A landscape with many valleys, sampled at points; each row gives a point and its height.
From any point a ball rolls to the lowest of the 2 points nearest to it. It stops when none of these is lower. Distance is the straight distance between rows; heights are no part of it.
q840 height 317: [-24 -12  17  -6   0  11 -13  -3  -2  -5  -6   7  23 -11   3  14   6   9
   6 -14  -2 -28  26  10  11  28 -24  -9   3 -23  -4  -3 -10   8   2  10
   8 -23 -12   1   6  -8   0]
q9 height 805: [ -1   0  -3  -7   5 -12  10 -14  -2   3  -6 -13  -3  22  -9  14   7  -9
   2  -3   3   2   6  12  -3   0  -6  14 -21   4   7   3 -16  -7 -10   8
  -9  -1  10  14 -12 -13   2]
q800 height 506: [ 10   0 -10   2 -50   1  -6  22  12   5   8   0   9   4 -19 -11   1 -20
   6  13 -16   7   5   5 -26  -3 -18   1  11 -14   4   9 -12 -15  11   4
 -17  -6  -3   4  18 -21  -3]
q55 height 515: [ -2   6  -9  -4 -17  20  -4  13  -1  -6  -9  12  13  -8   2 -16 -13  -2
  -5  27 -40  -5  10   1 -14   1   1  -6  17 -26   7  -5  -4  13 -11   0
   5 -11 -24   0   7  -4  10]
q841 height 620: [-25  -9  12 -14  14 -10   5 -13  -2  -3   2  -3  -1  14 -14  15  17   1
  11 -15   6 -17  17   7  23  10  -2   2 -15   2  -1  13 -14 -12  27  28
   5   1  17   9  -1 -16  -7]
q464 height 536: [-11  11   3 -11  16  -5   5  -9  -5  -3  -2  16  10 -15  16   6  -3  12
   0   0  -5 -35  12  22   6   0   3 -13   5 -11   6  12 -18   9  15  27
   2 -18 -27  23  -2 -19   6]
q273 height 661: [ 22  20   5  -6   4  -6   3 -10  -2   0  11 -26  13  12   1  22 -15 -22
   1  12 -20  17 -13  -4  -9 -13  18  19   0 -10   3   4   1 -40 -23  -8
  -8   3  12  -3 -26  -7  -3]
q863 height 703: [ 27  -7   1  -1  -5   2   4  12  -9  -3  16 -22  -4   5   1  11 -17 -20
  -4 -10   0  24   5  -9 -15 -21   2  21  10  -9 -11  -8  14 -28 -20 -12
   2   5   5 -20 -23  22   5]
q73 height 537: [  6  12 -15 -10 -34  -2  -1   4   3  -7 -10  12  10  -2  -9 -15  -8  -4
  -4  31 -43   0  18   6 -10 -10   8  -7  11 -26  13  -7  -7   0  -7   4
  -5  -4 -21  10   3  -5  13]
q867 height 247: [ 18   8 -12  -7  10 -10   8 -18  -4  -7   4   0  -2 -17  17 -13 -14  14
  -4   8  -4   4  -8   7   2 -15  43 -20   3   2   7  -2 -10  21   3  10
   1  28  -8  16  -1  11   3]
q402 height 582: [-15  -8  11 -15  13  -4   1 -14  -4  -9   7   7   6  -6  10   9   6  16
  16 -15   8 -18  13  21  17  10   6 -13   4   1  10   6 -18   5  19  27
   6  -3   3  15   6 -15   3]
q497 height 401: [ -3  -5  15  -4  32   7  11  12  -2   9   7 -17   4   7  -3  25 -11 -25
   2   5   0   2  -3   3  10  -3 -14  20 -11   5   1  11   0 -19   2  19
   4 -19  -1   5 -19 -25  14]
q888 height 279: [  4  21  10  -1  19 -13  14 -12   8   4   2   1 -18  -3  14  11 -23  -3
  -1  -1  29  -2 -19  12   9 -18  12 -19  -8   9  -1  25   0  -1  18  21
   9 -13  -9  18  -1 -15 -19]
q703 height 397: [  1   4 -15   5   2  22   1 -12   0  14 -24  -6  14 -25  23 -15 -11   4
  -1 -23 -18 -18 -15 -17 -10   6  12 -10   4  -6 -11   2   7  -9   3 -28
  25 -10 -23  -6  25  12   1]
q194 height 543: [ 10   3 -10  -1 -31  -1  -5  12  14  11   4 -17  19  22 -13  -1   1 -24
   6  17 -18  14   3   6 -30 -14 -16  17   1 -10   8  11 -10 -26   5  10
 -19  -5   6  -1   2 -22   1]
q689 height 322: [  4 -10  -5  -4  11   3   0 -11   4  -4   6   2  -6  -2  12  -3   4  19
  10   1  27   6 -21   5   6  -8  18 -16   5  19   2   7   2  13  13   5
  -5  15   7   3   9   4  -3]
q5 height 633: [ 19  31  -5  -2   1 -21   6 -19   2  -1   7 -19  -1  21   2  12 -10 -13
   8  18 -21  20 -10   9 -18 -12  22  13  -2  -7   5   3  -9 -27 -29   1
  -3   5  14  16 -19  -8  -6]
q908 height 259: [-22  -7   0  -9  -4  -1  -8  11   4   0 -12  -3  15  15 -16   9   6 -10
  -1  -1 -15   0  27  15  11  17 -20  10  -8  -7   8  -7 -21   0  -4  13
  -8 -13  -1  12 -10 -14  23]
q345 height 468: [  0 -10  -7   1 -21  28 -13  24   3  -7   1   5  15  -9  -3 -12 -10 -12
  -6  13 -34   8   6 -12 -14   6 -10   3  14 -21   8  -8  -3  10 -11 -16
   0  -1 -12 -15  13   5  11]
q36 height 461: [ 13 -11  24  -1  19 -19  29  -2 -15  14  15 -20 -32  -4   8   0 -17   4
 -20 -11  32  14   7   6  -4   6   3  12 -18  16   5 -19  11  -5 -20 -11
  14   4  -5  -9 -28  17 -15]
q244 height 459: [ 11  18 -21   3  12   2  -9  -2   2  -5  -7   0   1 -19  12 -27   4  21
   2   8 -13   4 -19 -12  -2  -5  47 -13   5   3  -7   3  11  21   7 -17
  -5  15  -2  -7  21  12   7]
q586 height 680: [-26 -14   7  -9 -15  -7 -13   5   3  -7   3  -1  18  24 -29   7  37   0
  13 -25   1 -13  29   2  10  12 -23   5  -7  -5   6  -6  -9 -13  24  13
  -8   7  21 -14  -2   1  -8]
q951 height 319: [  5  -4 -16   8  -3  13 -15  16   4   2 -10   6  -1 -13   4 -18  14  14
  -7 -19   2 -11 -18 -15  -3   8   4   6   8  13 -10  -3  36  15   1 -35
  -2  -6   3 -18  13  18  -2]
q329 height 334: [-14 -19   6  13 -17  16 -23  12  -1  -9   2  13  14   2  -6 -10  37  18
  11   4  10 -14   5 -11   8  13 -16 -13  15   2   1 -14   1  20  14  -5
 -24   2  -4 -24  12   0   6]
q462 height 581: [ -2  13   2  -1  -6  12  -7   5   7   6   3   0  -3  -6  10  -9 -26 -16
   5   5 -20   5 -19 -10  -9 -12  10 -12  16 -10 -17  18  14 -12 -12 -14
  26 -23 -20   4  17   4 -15]
q991 height 241: [  1  -1  10   4  36  -6  25  -5  -6  10 -14   4 -19  -4   7   8 -20  -1
 -21  23  -8  12  10 -10   9  17  -1   6 -17  15  10 -25 -21  20 -18  -2
  18  10   7   3 -19  -1  15]
q394 height 368: [ 14 -18  -1  13 -19   4   1  17 -11 -15   6   1 -12   6  -6  -9   7  -3
  -3 -27  24  13   7  -7 -11 -24 -16  17  11   0 -17  -8  26   1 -11 -12
  -8   9  11 -21  -8  23  -4]
q308 height 152: [ -2 -25  12 -10  11   3   6  -6 -10  -2  15   1  -6 -15   6  -3  -1  14
 -11 -32  26 -14   2   1  20  11  13   4   6   4   1 -15  17  10   3  -8
  10  -1  -6 -10  -1  19  -5]
q388 height 282: [-15 -18  21   4  29   0  14   5 -18   3   7  -1 -25  11 -14  23  -9   1
   7   2  11   2  25 -15  10  24 -27  21  -8  17   2 -13   2 -15  -1  -1
  16  -1  36  -2 -22  -5  10]
q615 height 683: [ 23   7   5  -1  -9   2  -3   9  -1  -3  14 -28  16   4  -1  15 -14 -28
   4  10 -10  18  -5 -12 -14 -22   7  17   1 -15  -7   7   9 -47 -16 -10
  -3   4  10 -13 -19   6  -2]
q279 height 575: [ -5  12  -2 -15  13 -17  11  -9   0  -1  -6   4   1 -12   5   7 -10  -8
  -5  -4 -16 -21  10  21  13  -5  10  -2 -12 -12   7   9 -16  12   4  23
   3 -14 -25  29 -16 -17   5]
q706 height 632: [ 19  -3  -8  -6 -26 -10   3  -8  -7 -10   2  -2   9 -19  -5  -8   2 -12
 -15 -22 -33   6   8   1  -1 -15  12  -8  -1 -24 -11   2 -20  -9 -10 -18
   2   7 -13   8   7  17   5]
q338 height 95: [-30 -12  15   7  30  10  10  11   2   1   3  17 -16  -1 -15   7  -8  13
 -11   9  10  -2  19 -14  21  25 -26   3 -10  14  -7 -13   7  21   6  -2
  25  -5  13   8  -1  -1  14]
q189 height 605: [ 20  29  -8   0 -17 -15  -3 -10   6 -13   3 -14  -2  18  -4   0  -3 -11
  13  25  -8  18  -8   5 -28 -18  15   2  -3 -13  -8   7  -7 -27 -25   2
  -2   8  17   8  -6   8  -9]
q63 height 390: [-12 -17   5   5 -23   7 -24  15   0 -14  -5   5  16   4 -23  -3  30   4
  -1  -2  -1  -2  28   2  11  19 -24  -5  -3  -6   8 -20 -10  22  -2  -4
 -19   3  -2 -14   1   4  17]
q771 height 424: [  5  22 -22   5  -9   1 -18   4   6  -6 -13   0   1 -10   3 -32  11  12
   4  14 -15   5 -23 -17  -7  -3  35 -11   7   2 -22   8  18   3   7 -25
  -4  10   1 -16  22  18  -2]
q470 height 211: [-20 -24  21 -14  12  -6   7  -7  -3  -6  18   4 -10  -4  -1  13   3  12
   5 -29  21 -21  16  -4  29  19  -4   0  -1  -1  -3 -16  14   2  13   3
  21  -3   3  -8  -5   4  -6]
q580 height 765: [ -6   5  -6   8  -2  -7   8  -7 -12  -5  -9   3  -1  28 -19   2  36  13
   8  20  13 -11   9   8   1   5  -8  -8 -13  14   9   2 -20  -4  21  25
 -28  18  23   3   3 -15  10]
q861 height 356: [-14 -11  16   0  25  -9  11  -2 -19   6   3  -3 -16  20 -12  25   4 -10
   6  -8   0   4  13  -5   4  25 -12  30  -6  18   7  -9 -15 -18 -14  -4
  -2   6  31   4 -22 -11   9]
q242 height 437: [ -1 -24  -8   4 -24  28 -17  34  -1  -1  11   5  13 -10  -1 -13  -7 -11
  -1  -4 -13   8   3 -16 -20   1 -21  10  18  -9  -2  -7   9   2  -5 -28
  -3  -3  -7 -15  12   9   2]
q285 height 794: [-13  -1  -4   6  -8 -14  -8  -2  -9  -3 -17   2  15  25 -31  -2  39  11
   5  10   3  -8  30   8  16  20  -6  -9  -9   6  13  -9 -20   1  23  19
 -25  12  16  -1   1  -5  20]
q950 height 528: [  7  -1  -2  -9   4  19   2  13  10  -1   9  -7   1   3   4   4 -24 -13
  -4  11  -4  14  -7  -5  -3  -9  -4   5  -2 -10   1  -1  12   4 -15  -5
   6  -8  -4  -4  -2   8   1]
q624 height 443: [ -2  12 -18   6   4  20  -1 -11  -3   9 -27   7  14 -23  23 -18 -12  15
   0   6 -20 -27 -15  -8 -15   0  17 -17  16 -18  -6  10   3   0   6  -4
  16 -13 -28   1  22   3   2]
q321 height 263: [-23 -22  22 -11   4   3 -11  -5  -3 -11   8   8  14  -8   6  16  10  14
  13 -31   8 -28  21   1  19  23 -15  -4   8 -13  -2  -8   3   2   8   3
  11 -10   0  -7   4   4  -7]
q819 height 538: [-11 -24  17 -10 -12   4  -6   1   3  -3  14   5  -1   1   7   9  12   1
  23 -33  25 -23  -5   1  10 -10 -13  -2  16   1  -4   9  18 -18  14   0
   7 -18   2  -9   0  -9 -23]
q52 height 30: [-29   5  -7   4  21   1   1  14  -6  12 -18   4  11  19 -18  12   1  -7
  -6  17 -17   0  24   8  10  22 -20  17  -2  -8   6   0 -24 -11   3  22
 -12  -5  10  16 -20 -20  36]
q383 height 394: [ 10   8 -20   8 -15  -4 -22   3  11  -1  -4   1  -1  -4   6 -19  13   8
   8  15   5   6 -32 -12 -11 -11  15 -15  16  11 -24  17  18  -4  14 -13
 -13  14   6 -17  18  19 -10]
q6 height 499: [ -9 -16   3   4 -23  17 -13  16   8  13  -1  12   5  -6   7  -3  -1  -7
  16  -3   5 -16  -8  -4 -18   3 -37  -2  18  -9  -9  11   7  -5   0  -4
  -1 -27 -17  -3  13 -17 -18]
q378 height 385: [ 16   6  10   4  13 -24  11 -14 -19  -7   1   1 -19  15  -9  14  22  -1
 -12 -10  11  10   0   6  -3   8  -4  15 -11  14   9 -21 -17   3 -29 -12
 -15  28  21   0 -19  -4  -2]
q341 height 494: [ -1   7  -5  -5   9   5   2 -11  -2   1  -7  12  12 -19  25  -1 -14  14
   1   1  -5 -29  -9   7  -4  -5  10 -21  17 -15   2  14  -8   9   9  15
   6 -15 -28  15  10  -8   2]
q57 height 478: [ -1   7 -14  -9 -14  -1   2  10  11   4 -13  -5  21   7  -6  -1  -9 -14
  -6  24 -37   9  11   9  -1  -8  -3  12   3 -24  23  -5 -12 -13  -8   6
 -13  -3  -7   7 -14 -16  25]
q778 height 477: [  5  -8 -12   5  -3  -5  -7   0   2  -5 -14  -4  10  -3 -15  -1  12  -4
 -16  -5 -15  18  19   1   9   4  -5  15  -8 -19  14 -31 -15  18 -36 -10
 -18  20  -1  -6 -14  15  32]
q271 height 340: [  4  30   4   1   9 -14  16 -14   5   3   2 -13 -17  16   3  16 -14 -12
   9   7  22   3 -18  13 -10 -21   7  -9 -19   8  -2  27  -5 -10   5  24
   1  -6   1  18  -3 -17 -23]
q292 height 219: [  7 -20 -13   3 -19   6 -17  -6   0  -2   5   6   0  -5  10 -15  24  20
  28  -8   5   5 -17   8 -18  -6   2 -19  35  11  -2  13  -5   0   6  -2
 -15   9  -1  -5  24   6   3]
q900 height 365: [  0  31   3   5  11   9   4  -2  16  20  14  -7 -17  -4  12  -9 -44  -8
  -7  13  -1  22 -22  -1   9  -4  26   4  -2   3  -3  10  28  -9  -7  -1
  36 -14  -6   3   3  14 -13]
q536 height 270: [-10  -7  -7   9   5  17  -3  20  12   0   0   9  -5   3  -1 -11   4   8
 -10  -3  14  -1 -10 -12   3  10  -9  11  -4  18  -1 -14  37  27  -4 -21
   3  -8   6  -9   4  11   3]
q960 height 366: [-21 -12  14 -10   5  14 -15  16   2  -4  -1   6  16  -6   0  11  -4  -7
   0  -4 -16 -11  27   9   9  23 -28   4   5 -16  -2  -4 -10  14  -8   7
   5 -29 -15   5  -4 -16  14]
q278 height 558: [ -4 -27  16  -5   0   7  -5 -13  -4  12   8   0  -1 -15  22   9   1   3
  22 -38  23 -26  -6  -4   9  -2  -2  -5  24   3  -1  13  20 -21   7   0
  15 -26 -15  -6   4   1 -13]
q332 height 278: [-14 -17   0  17   5  12 -13   8   1 -11   4   9   2   4  -9  -9  35  24
   0   7  18  -3   1 -17  15   6  -5  -2  -6  10   0 -14  11  29  10 -11
 -24   9   4 -18   8   8   9]
q214 height 34: [  7  30  -5  13  15 -12  14 -14   7   4  -9   6  -9  -5  18  -6 -20  14
 -11  31  15   7 -19  -3  -1 -13  25 -15 -17  16   0   3   6  21   4   3
   9  22   6  -2   2   5 -14]
q25 height 212: [ -4 -17   6   3   8   7  14   4  -1  -3  10   3 -13  -1  -5   0  -2  10
 -15 -13  29   1   2  -5  11   8  -1  11 -13  13  -1 -19  22  18  -4 -11
   9   0   3  -6  -5  19  -1]
q623 height 362: [  9   0 -19   2   4   1 -13  -7   7   3   3   0  -6  -8  13  -8   5  16
   4   1  22  12 -37  -4  -1  -9  17 -10  10  22  -8  13  21   7  14 -10
  -8  13   8  -6  11  17  -8]
q559 height 316: [ 19  -9  -6  -7   5  -2   4 -18  -9  -9   3  -4   7 -20   4  -7   3  10
 -12 -14   0   4   2   5  14  -4  25  -7  -2  -5   7 -11 -13  22  -6   2
  -9  26  -4   4  -2  17  11]
q830 height 422: [  3   3   9   2  22 -10   3   6 -22  -6   3   5 -20  26  -8  20   7  -5
  -4  13  -2  14  -5  -2  -7  15 -13  15  -8  23  15 -13 -23   0 -16 -13
 -11  13  33   1 -18 -13   8]
q803 height 244: [ 14 -23   5   1  12   1  -1  -9 -16 -12   5   2  -2 -17  -4  -6  20  14
 -15 -27  18   7  16   0  24   5  13  12  -6  -2   3 -22   1  21  -8   2
 -11  31   1 -14  -3  24  15]
q7 height 398: [ 22  26  12  -4   6 -23  17 -20  -3   5  11 -23 -22   8   5  20 -14  -9
   2  -3  21  12 -14   6 -12  -8  12  -1 -17  12  -4   7  -2 -14 -13   5
   1   6   6   8 -14  -5 -25]
q227 height 460: [ -4  15 -17   4  -2  18 -13  18  20   8 -10  16   0   5   4 -20  -5   2
  -2  26  -8  -1 -29  -3 -13   4 -11  -6  20   0 -10   5  25  11   2  -5
   4 -20 -11  -8  16  -5 -10]
q765 height 213: [  6   7  11   1  26  -9  12 -18  12  15   6   4 -18 -13  26   1 -24  12
  -9  -2  31   4 -23   6  15  -7  22 -20   0  29   8  12   0   6  21  13
  19  -2  -2   9   4  -2 -18]
q500 height 556: [  5  14  -7  -6 -13  10  -5   6  14  -5   2  -4  -4   4   3  -5 -26 -11
   6  17  -8  15 -15  -3 -10 -17  10  -6   4 -12 -11  14  10  -6 -11  -3
  10  -5  -6   5   7   8 -12]
q707 height 482: [  5   5   1   1  29  15  10  15   0  -3   7  -2   0  14   4  21 -18 -11
  -7  28   3  12 -11  -5  -1  -2 -18   8 -11  -3   4  -2   1  -9   0   4
   1  -6   9  -5 -12  -9   8]
q522 height 403: [  6 -19 -11   8 -21  22  -9  37   2  -4  13  -3   3   8   1  -9 -10 -13
   2  -6  11  16  -1 -12 -20 -21 -18  15  20   0 -11  -7  24  -7  -3 -20
  -2   0   9 -21  -6  18  -3]
q540 height 191: [-23 -12   6   7  12  12  -4  13  -1 -11  -5  13  -6   9 -12   1   9  10
  -6  15  11  -4   9  -9  15  17 -23  -5 -15   6  -2 -16   1  29   2   2
  -2  -1   7   0   4   0  15]
q795 height 145: [  8  19   0   8  21  -8  11 -14  18  22  -3   4 -15 -17  25 -11 -22  20
 -19   5  22   8 -25  -1  12  -3  28 -11  -9  36   7   4   9  16  15   1
  18  12   7  -2   4   7 -13]
q661 height 315: [  7  -3  12   7  26  -9  24 -12  -7   5  -8   4 -18  -9   6   2  -2   8
 -24  12  14   8   6  -8   9   8   7  -1 -26  22   3 -25  -9  30 -12 -10
   8  21  11  -6  -9   9   0]
q309 height 396: [ -9   4  -6 -14 -15 -18   0   4   6  15 -13   0  23  -7  -3   0  -8 -18
  -1  -3 -45  -6  22  20   7   1  -1  11   2 -23  18   1 -15   2  -9   8
  -6 -23 -20  22 -10 -14  19]
q213 height 312: [ 11  29   8   5  11  -3  14 -18   1   9   8 -17 -19  -4   8  -1 -44 -12
  -2  22  -7  25  -8   3   8 -10  34  -4  -9  -8  -2   1   8  -5 -13   7
  30  -5 -12  13 -15   8 -14]
q85 height 144: [  2 -29 -15   2 -12  15 -23  -6  -5   8   0  10   7 -10  18  -8  22  15
  19 -18  15  -8 -23  -7 -14  -1 -13  -7  31  17  -5   9  17 -10  16 -10
   0  -6   2 -15  12   7 -11]
q396 height 602: [  7   4  12   3 -23  -2   3   2  -4   5  16 -13   0 -13  14  -4 -19 -29
   6 -27 -22   4 -10 -16 -16 -16  12 -12   9  -4 -28  11   7 -23 -11 -26
  33 -15 -31   1  12  10 -12]
q870 height 402: [  0  28 -13   5   6   5  -3   7  24  21   4   4 -19  -6  14  -8 -23   1
 -17  -3   9   5 -31  -2   4   9   4   7   0  19  -3  13  40   0   2  -5
  29 -17  -2   2   4  11 -17]
q61 height 164: [  8  27 -14  -3   1  -7   6 -15  -2 -10  -5   4  -4 -11  11 -15 -19   8
  -5  27  -5   1 -12  -4  -1 -18  43 -19  -8  -5  -2   3   5  13   1   7
   7  22  -9  14  -2  11  -9]
q206 height 579: [ 10  26 -13  -2 -28  -8  -4  -1  13 -11  -6  -2  -5   8  -3 -13  -9  -5
  11  30  -3   7 -14   1 -18 -23  19 -18   1 -11 -15  17   0 -17  -4   7
  -1   6   1   9   5  12 -14]
q871 height 617: [ 11   1   4   2 -27  -5   5  -9  -8  -8  12  -6  11 -20   5  -7  -7 -19
  -6 -26 -35   4   2  -8  -9 -13  16 -14   3 -15 -24   5 -13 -17 -13 -25
  22  -4 -26   5  13  12  -4]
q156 height 607: [  6  -2  12 -14 -10  -9   3  -8   4   0   8 -18  -1  -4  -1  10  -6 -17
   9 -24   4 -11  -1  12   4 -14   3  -1  -8   2   1  26   0  -5  -2  12
  -3 -18 -11  15   2 -11 -11]
q686 height 427: [  0  21 -23   5   5  14 -19   9  23  16  -6   9 -10  -3  11 -12  -6   4
  -9   7  -4  -2 -34  -3  -4  12  -9   3   6  14  -7  13  38   6   1 -11
  20 -20  -2  -2  10   3 -14]
q34 height 551: [-13   8  -6 -10 -23 -18  -4  -3   0  12 -16  15  29  20 -16  -3  23  -3
  -4   7 -13 -13  29  23  -1  10  -8   3   3  -3  12   5 -17  -4  33  28
 -21 -18  -7  11   7 -19   7]
q22 height 420: [ 10  14 -15   9  18   5   0   3   5  -6  -6  -1  -2 -20   7 -24   7  21
  -9   7  -4   6  -8 -15   9   1  40  -1 -15   2   1 -11  12  37   1 -24
  -9  19   1 -12  13   9   5]
q890 height 789: [  3   4  -4  -2   3  -9  12  -9  -5 -10  -7  -3  -7  14  -5  10  11   5
   2   8  17  -4   0   7  -3  -3  -5  -6 -19   7   5   1 -15   4   1  10
 -15  12  13   9  -3  -8   1]
q507 height 704: [ -6 -14   2 -10 -24  -4  -6  -7   6  -4   4  -2  17  17 -18   2  30  -1
  11 -14  12  -8  11  18   0  -3 -14   5  -9   0  10   8 -11 -13  19  13
 -19   4  15  -5   6  -5  -9]
q793 height 583: [  8   2 -10   3 -25 -17  -1  -9   8  14   1 -19  22  31 -12   2   6 -18
   0  10 -22  18   4  11 -32 -11  -8  30   0  -9  12   6 -16 -27  -7  -3
 -24   0  14   3  -4 -13   7]
q112 height 321: [ 16  -7   5  12  17 -17   7 -18 -18 -10  -4   0  -6  -5  -2   7  29   9
 -17  -9  18   8  12  -3  15   5   1  11 -15   3   7 -28 -13  18 -21  -3
 -20  42  11  -9 -12   9  12]
q724 height 273: [ -3 -11   3  -4  21  -4   5 -17   9   1   9  10 -20  -4  21  -2  -7  19
  16  -7  32   7 -21  12  10  -6  17 -20  10  29  10   9  -1   8  18  15
  13   8   7  12   9  -8  -9]
q503 height 435: [ 21   3  18  -6  14 -22  25 -19  -9   9   4 -19 -25  -5   5  12 -13  -4
 -13  -7  23  11  -2   5   2   3  10   2 -19  10   3 -13  -6  -3 -18  -1
   6  13  -4   2 -19   4 -15]
q239 height 518: [-15 -20   9  -4 -11  13 -13  13   8   4   4  14  -3   5   4  -1   6   0
  16 -13  19 -20  -9  -3   0  -4 -34   0  15   2 -10   8  21  -7   5  -3
   3 -28  -5  -2   3 -14 -21]
q300 height 364: [  7   4  -2  16  23  -4  13  -6  -3  -2  -7   3  -7  -7   5  -5   7  15
 -16  17  12   7   1 -15   6   1  17  -3 -28  14   4 -19   1  41  -4 -10
  -8  25   7 -12   3  10   3]
q914 height 580: [  3 -10  24  -2  -2   1  -1 -15  -4   8   7  -9   5 -19  15  13  -6  -9
  19 -30  11 -29  -9   6   4  -7   2 -12  12  -2   1  29   5 -12   5  10
  11 -29 -21   9  12  -9 -12]
q323 height 436: [ -1  -7  -9   4 -15   2 -12   6   3 -12  -7  -1   9   4 -15  -4  18  -3
 -10   9  -8   6  17   1   3   7 -11   0  -9 -12  13 -18 -14  23 -16  -4
 -20   8  -4  -5  -3   8  24]
q143 height 725: [-13  -2   1  -2 -27   8  -5  10   5  -4  -3   6   2  27 -23  -3  25  -3
  12   5  10 -11   5   7  -4   1 -28  -4  -3   5   0   5 -10  -8  22  20
 -22  -9   8  -2  11 -22  -9]
q290 height 320: [ 16 -15  -4  12 -20   1 -11   6  -9 -22   4   2   3  -5 -11  -9  28   7
  -1 -18  14  11   4  -5  -7 -24 -10   3   5  -4  -8   0   4  -3  -1  -1
 -28  23   9 -19  11  20   3]
q69 height 268: [-18   1   3   1  35   7   8  15  -6  11  -4  -4   5  14 -15  20  -2 -16
  -3  16 -11  -3   9   5   5   8 -19  21  -7  -5   0  15 -21 -17  10  20
  -2 -13   8  12 -20 -27  26]
q695 height 202: [-24  -9  20   9  25  -1  10   2  -7   3   0  12 -27   6 -27  16  -2  14
   9   9  14  -5  21 -19  12  18 -31   7 -13  13  -4  -3   1  -2  11   8
  20   2  41   4  -7  -5   1]
q739 height 240: [ 16  26  13   5  22 -10  23 -23  -5   8   2 -17 -14  -4  11  11 -38 -12
  -3  24 -19  24  -7   6   3  -4  29   2  -5  -4  10  -8  -4 -15 -23   4
  16   5  -5  11 -34  -9  -7]
q397 height 125: [ 10  13   9   1  28 -15  28 -12  -7  10  -9  -5 -15   2  13  14 -26  -9
 -12  16 -19  17  -1   1   7   7  13   9  -7   3  17 -20 -23   2 -26  -3
   7  16   3  10 -33 -14   5]
q607 height 275: [ 14 -20  -4   1 -19   5 -14   4  -6 -13   8   5   7 -13   2 -11  20  11
   7 -23   9   3  -6   2  -7 -15  -1  -9  20   0  -6   8  -5  -3   3  -8
 -21  15   2  -9  18  15   1]
q693 height 483: [-14  11  -7 -13 -13 -23  -5   0  -2  10 -19  12  29   3  -4   1   9  -3
  -4  -2 -28 -22  33  25   1   8  -8   4   2 -14  12   4 -18   1  16  21
 -13 -23 -24  19   0 -17  10]
q41 height 739: [-21  -3   8   2  -8   8  -1  13  -4  -9  -6   9  -6  30 -32   2  28   8
  19  12  15 -14   5  -4   7   9 -28  -7  -8   7  -4   0  -7  -4  25  20
 -13   0  21  -1   7 -12   0]
q353 height 474: [  2 -14   5  -1 -36   7  -9  19   2   3  11  -2   7  -9  -1   0  -5 -18
  12 -13  -7  -4   4   0 -19  -5 -23   0   8 -10  -3  18  -3 -13   1  -9
  -7 -13 -11   2  15 -11 -13]
q60 height 653: [-38 -11   5 -12  12 -16  -5  -5  -2  -1  -4  -5   3  18 -34  21  21   2
   9 -23  -7 -13  34  -7  22  27 -14   5 -14  -4   0  -4  -7 -12  19  17
   3  13  28   1  -8   1  -5]
q596 height 648: [ 15 -11  -4   9 -30  -5  -5   5 -17 -21   4   6  12 -22  -2 -17  15  -3
 -22 -31 -24  13  11 -13 -10  -8  -4   3   6 -15 -18  -5  -8  -2  -5 -20
  -1  20 -11 -10  19  24   9]
q745 height 495: [ -8  23 -14   1   7  12   2  19  18   1  -9  23  -9  10  -3 -10  -8   2
  -2  40   1  -2 -19   7 -13  -7  -9 -15  13  -6  -9   5   7  14   7  12
   1 -14 -19   2   6 -14  -4]
q965 height 357: [  8 -10 -13  11  -3  18  -9   3 -10   5 -13   1  11 -26  16 -14  12  14
  -1 -35  -7 -14 -11 -15 -11   5   4   3  12   5 -14  -3  16  -1   5 -37
   9   2  -9 -20  22  18   7]

Call two points neighbours if one is among the 2 nearest of the other. Go from one point of each pair to the other, from neighbour to neighbour, staying as low as possible. Name the highest point that can't be avoided.
q214 and q52: q36
q214 and q338: q830
q353 and q309: q793
q397 and q214: q244
q803 and q214: q559
q52 and q308: q960
q85 and q309: q73

Where does a ball stop that starts at each point below?
q323: q338
q55: q85
q830: q338
q507: q308
q503: q214
q706: q52
q278: q353
q771: q214
